Each row is a point on a tangle of strands that fork, close into loops and nearly touch. The rows are in no order.
In the rows, zero is written as 128.
Points whose rows are less than 131 apart are linked; no others are. Some points are linked to none.
k_69: [134 145  97  95 150 139  73 151 104 133 163 125 107 159 143 115 102  84
 102 161 142  94 155 139 132  79]
k_270: [ 94 133 117 158 111  47  78 109 111 180 121 113 178 150 145 125  89 133
 160 173 172 124  93  81  90 117]
k_57: [120 138 178 155 149 130 152 186 145  79  45 113 159 164 107 132 171 152
 109 121 110 162 103 153 107 138]
k_646: [ 74 125  96 166 114 147 151 163 156 129 188 116 131 167 131 162 114  80
 110  62 113  88 104 100  99 112]
k_262: [162 178 102 114 136 136  75 118  50 147 184 168 159  84 146 141  75 124
 139 178 136 142 158 136 155 116]
k_781: [128 118 102 133 134 124 180  90 107 146 149 123  98 174 150 133 147  99
 172  67  97  89 130 170 181  95]
k_908: [ 82 159 126 147 119 137 151 158 152  97 112 131 108 115 127 128 155 169
  96 106 115 159  68  98  96 178]
k_319: [125 138 159 122  95 133 158  96 138 158 141 150 158 122 149 129 100 113
 188 104 102 114 120 138 114 107]
k_394: [125 154  76  78 153 139 138 112  87 102 165 126  65 163 142 103 117  92
 122 133 137  61 169 135 141  94]
k_935: [109 121 161 156  97  57  72 116 119 160  73 120 164 141 155 137 110 158
 124 188 166 167  68 109 111 127]
k_441: [115 129 166 130 128 139 181 111 139 122 127  99 121 210 166 146 141  74
 173  64  90 100 110 162 136  80]
k_577: [154 110 149  97 176  71 126  77  84 137  75 102 133 134 114 107 143  96
 139 141 155 122 196 167 159 121]
k_913: [ 96 137 120 127 110 152 195  85 130  76 139 144 103 155 168 136 101 129
 177 113 104  69 109 104 117 101]
k_656: [140 127 131 189 120 121 146 133 124 119 139 153 101 130 150 168 139 131
 117 105  91 165 103 137 185  87]
k_60: [149 116  88 131 172 131 176 102 140 105 118 100 170 112 114 138 140 132
 197  87 108  91 170 129 148 147]
k_541: [ 92  96 109 188  98 130 147 163 154 146 156 160 136 144 136 153  94 115
 128 117 120  99 101  99 112  88]
k_155: [ 70 144 152 148 147  81 168 143 162 100 111 127 123 149 136 146  96  66
 132 118 120 107 140  78  63  86]
k_187: [126  62 167 132 126 105 161 136 177 139  96 141 155  88  98 138 119  97
 129 130 122 119 181 134 110  87]
k_691: [104  79  83 110  98 158 155 149 167 165 165 142  89 117 105 102 142 138
 123  94 143  81 166 105 110 152]
k_309: [121 120 124 107  77 188 157 148 128 127 162 177  33 121 138 133 134 128
  83 111 112 128 150 138 155  97]
k_700: [129 165 135 138 144 161 120 108 144  82 113  74 174 179 124 131 140 127
 155 125 117 136  36 121  71 172]
k_517: [151 162 120 122 125 165 120 156 118  79 139 154  63  79 126 149 141 153
  62 124 113 180 132 132 174 131]
k_914: [ 88 146 109 105 139 123 196  94 120  76 140 135  47 163 150 118 133 115
 121  96 115  75 140 119 127 107]
k_312: [105  76  75 139 124 120 120 145 138 156 156 145 131 112 100 103 108 134
 129 166 159  67 159 101 109 137]
k_41: [125 144 126 129 151 140 141 123 161 127 120  61 207 166 100 119 130  96
 178  96 123 119  91  98  47 188]
k_178: [102 120 185 136  75 141 146 142 153 175 101 154 103 131 141 103 155 157
 129 116 118 163  65 148 110 144]
k_98: [138 169  75 130 121 173  99 162  98 135 200 156  89 124 146 150 115 135
 107 123 108 130 120 135 168 108]
k_139: [141  99  59 146 116 136  65 192  92 203 166 120 139 128 128 111 117 157
 105 196 182 135  92 128 144 156]
k_827: [191  80 139 132 122 209 124 129 156  77  90 119 101 123 111 126 139 148
  93 161 129 143 128 155 168 143]
k_897: [101 154 181 120 149 134 135 184 175  77  92  92 132 155 100 133 159 105
  76 115 111 161 115 117  63 142]
k_638: [136 123  83 164 143 111 117 148 105 151 165 137 100 134 124 139 127 124
 127 108 122 125 141 134 178  97]
k_189: [157 101  95 149 127 131 109 118 101 117 135 151 112 145 141 123  94 148
 146 213 148  96 132 124 171 102]
k_64: [163 125 172 144 142 108 113 112 134 155 111 134 172 118 129 152 117  87
 141 115  90 164 146 171 161  65]
k_217: [ 89 118  88 203 104  97 136 159 123 130 155 171  84 142 162 153 106 150
 111 154 131 110  80  88 139  85]
k_89: [140 126 113 146 141 101  62  89  99 148 144 125 222 129 138 129  70 134
 161 190 161 112 117 118 108 131]
k_884: [159 109 155 100  86 206 126 120 160  86 120 174 102  96 126 126 114 145
 103 168 115 130 138 129 128 119]
k_985: [148 113 166  77 128 155 196 127 143 125  92 124 136 123 106 137 165 107
 163  90  98 123 195 184 137 105]
k_156: [147  98 152 111 131 130  62 156 148 180 116 106 130 121 109 125 136 108
  77 124 144 174 124 166 143 114]
k_560: [ 83  95 172 116  81 133 187 149 175 148 102 166  99 102 120 109 152 138
 115 111 125 138 126 108  91 143]
k_535: [ 96 164 176 100 126 116 125 137 166  98 127 108 126 145 124 133 113  87
 103 136 112 129 118 101  52 112]
k_583: [115 163 137 125 118 133 169 122 114 110 159 168  69 126 147 158 141 106
  96  77  86 139 149 148 161  74]
k_42: [ 81 139 163  81 130  74 117 125 136 118 121 133  86 148 137  97 115 100
  81 159 144 118 152 105  82  97]
k_9: [168 118 164 134 138 128 108  83 109 144 101 102 179 140 133 114 133 147
 167 145 133 150  94 174 156 162]
k_354: [137 169  74 134 162 163  71 178 110  93 174 124 119 129 134 161 103 109
  80 157 123 123 154 139 152  73]
k_310: [102 168  90 156 154 101  97 124 134  93 119  65 136 190 148 128 129 135
 135 136 147 122  42  82  95 164]
k_661: [128 145 141 114 153 136  88 162 148  73 114 124 106  93 118 156 137 136
  30 148 131 173 140 121 124 128]
k_429: [144 136 151 168 160 147 107 145 152  65  70  97 187 127 112 154 146 157
 107 151 121 174  84 139 117 151]
k_959: [152 169  77 121 162 106 100 109  42 111 151 141  82 105 143 117 115 156
 114 158 162 135 143 123 194 160]
k_772: [ 86  66 115 149 110 101 123 168 178 178 147 125 122 152 115 103 114 101
 111 127 154  95 127 107  81  97]
k_421: [118 197 135 103 109 106  68 135 104 138 162 142 159 103 164 153  87 131
 100 159 128 162  81 106  81 119]
k_880: [182  82 143 129  93 195 180 116 147 119 106 147 118 103 108 125 179 192
 173 132 115 143 155 131 160 189]
k_921: [153 143 160  87 170 145 174  95  95  47  73 115 161 129 118 124 155 160
 172 141 114 113 164 161 135 163]
k_220: [124 152 119 142 118 176 117 141 173 125 160 121 177  92 107 160 118 110
 129  74  92 144 146 110  88 127]
k_475: [186  96  99 123 121 183 182  83 139  96 129 125 145  94 105 156 147 166
 205 123 121  91 178 121 157 158]
k_571: [132  93 136 125 121 112  51 161 157 157 117 119 160 120 103 130 104 111
  65 184 171 142 135 121  86 109]
k_519: [167 124  51 119 157 161 100 145  74 146 185 136 144 111 102 109 107 109
 152 154 150  79 198 135 162 139]
k_894: [167  75 163 107 135  98 167 106 127 146  86 137 133  95  93 123 147 107
 151 132 118 126 198 173 157 103]
k_321: [167 105 141 101  69 197 118 148 117 144 156 191  62 101 136 108 100 133
  99 173 138 138 136 141 156 108]
k_171: [118 108 117 151 154 128 118 138 162 104 109  91 116 174 131 129 141 113
 115 125 132 107 109 136 133 108]
k_795: [149 123 121 107 146 154 105  73 104 106 124 116 165 115 128  99 115 158
 154 150 157 106 122 128 134 198]
k_361: [125 129 175  83 152 106 153 107 138 142 106  74 182 165 112  92 139  96
 195 107 124 109 127 146  64 177]
k_78: [135 185 149 117 132 115  82  93  94 115 151 159 163 106 161 152  84 119
 134 159 116 135 126 125 124  89]
k_952: [157 103 121 135 111  81  96 144  85 195 131 151  70 113 128 108 137 121
  95 158 166 173 139 140 192 114]
k_992: [109  59 116 187 123  85 198 116 151 140 105 147 112 135 123 120 118 134
 184 135 132  91 121  94 129 127]
k_815: [134 115  85 183 118  78  99 188 103 191 158 148  76 153 131 153 135 123
  88 137 139 156 126 138 189  69]
k_631: [104 104 143 145 119 133 207 116 161 109  94 139 148 124 130 133 116 120
 187 106 110  97 121 110 106 119]
k_844: [180 151 131 128 121 145 118 107  72 106 132 171  87  90 133 125 133 158
 118 141 129 166 132 133 185 153]
k_503: [165 131 139 125 128 165  81 130 150 143 143 118 173 102 110 140 120 114
 117 108 106 163 133 153 142 110]
k_951: [131 113  66 173 136 117  79 157 130 138 148 122 132 109 111 138 124 170
  98 158 153 138  87 100 136 159]
k_588: [120 125 115  93 105 109  91 137  90 164 140 151  62 126 144  79 117 140
  86 177 177 123 126 120 147 141]
k_135: [120 108 128 123 147  94  75 153 139  98  98 114 108 119 117 126 119 139
  48 193 176 139 150 110 128 127]
k_213: [125 164 116 156 105 186 144 130 151  82 144 135 142 120 135 152 123 152
 123  99  90 138  88 106 105 130]
k_360: [132 135 175 174 123  69  98 116 102 163  65 104 185 154 144 126 145 155
 158 138 128 183  74 149 140 135]
k_494: [112 119 151 131 158  68 150  77 124 143  97  93 166 169 146 103 120 112
 203 130 139  84 113 125 106 126]
k_982: [152 125 162  80 156  96 159  92  95 155  84  94 128 175 125  93 169  96
 177 110 129 113 153 199 150 118]
k_604: [101 166 157 119  75 110 104 143 118 161 168 190 113  76 154 138  95 139
 101 131 115 169 105 115 111 105]
k_163: [122 135 168 124 145 143 185 147 164  93 108 100 146 159 118 161 148  79
 144  72  80 130 156 163 111  82]
k_434: [107 172 120 118 121  75  70 127  78 175 155 130 138 109 149 120 109 160
 113 145 157 155  91 106 124 168]
k_998: [121 104  78 132 127 209 155 145 161  77 154 115  78 151 121 140 154 140
  93  88 113  89 150 130 158 133]
k_37: [132 101  66 159 135 148 121 151 158 116 145 117 128  93  87 134 147 173
 109 110 136 130 153  99 140 181]
k_367: [140 100 124 127 114 132 179 139 136 148 135 155 100  68  82 127 179 147
 129  79 113 146 205 120 162 149]
k_226: [136 136 156 154 143  66 119 130 118 195 118 132 168 101 110 127 140 109
 150  91 112 174 147 148 153 116]
k_102: [102 211 104 102 155  77  78 141  89 147 165 104 120 116 153 140 136 142
  88  90 129 172  93 105 121 169]
k_741: [107  91 174 101 108  95 176 114 133 178  99 150 130  99 113  85 155 142
 155 113 141 134 146 134 104 168]
k_958: [120 120 154  75 112 133 174 100 136 164 118 127 185  80 100 108 145 141
 183  94 129 115 177 127  87 182]
k_411: [ 98 135 182  69 108  98 104 100 110 119  95 141  80 132 153  83 119 140
  91 180 172 118 113 111 104 150]
k_379: [115  82 133 162 115  57 155  88 123 154  93 142  95 166 156 116 123 127
 171 159 141  95 123 127 162  80]
k_21: [120 201 143 108 129  88 131 108  83 139 142 149  66 131 158 127 147 120
 104  97 109 158 125 136 157  97]
k_853: [139 110 119 138 158 143 167 122 161 111 105  81 227 121  94 139 138 122
 191  93 119 111 152 113  91 173]
k_575: [100 143  65 137 142 132  93 150 144  93 148 107 133 146 122 127 113 148
  95 149 154 100  79  85  78 159]
k_727: [124 109  80 134 131 202 160 146 193  83 127  95 125 121 101 138 170 156
 114  71 127 106 166  95 121 172]
k_2: [148 118 137 107  99 163 167  98 112 172 141 155  98 125 141 117 143 123
 165  90 105 126 140 159 173 121]
k_261: [144 124 144 140  98 153 104 118 138 159 121 123 135 137 153 116 133 151
 139 130 127 156  45 156 136 146]
k_97: [ 80 205 146 100 137  89 128 133 106 151 153 118  93 140 152 115 146 109
 114  71 112 160  91 107  94 145]
k_658: [166 129 137 105 161 177 149 116 133  49  81 111 122 123 119 131 162 135
 115 136 103 130 161 165 156 124]
k_695: [156 128 161  84 140 156 115  80 120 132 129 107 208  91 104 111 123 129
 157 113 139 129 168 147 105 193]
k_857: [150 143 118 128 163 125  55 101 109 107 139  88 206 111 122 133 100 130
 123 156 157 133 114 130 109 169]

A piece is all that can be reached along the links. How many separate loops has the piece of each point below (a circle has one, a figure eight two, a Y none), and how many tips (points with one link)?
k_795 -> loops 2, tips 0
k_727 -> loops 0, tips 4
k_434 -> loops 0, tips 8
k_312 -> loops 0, tips 3
k_844 -> loops 0, tips 3

How many points has the smallest loop of links through each point below? Write 0 if it is on no loop.
k_741 -> 8
k_935 -> 7
k_42 -> 0
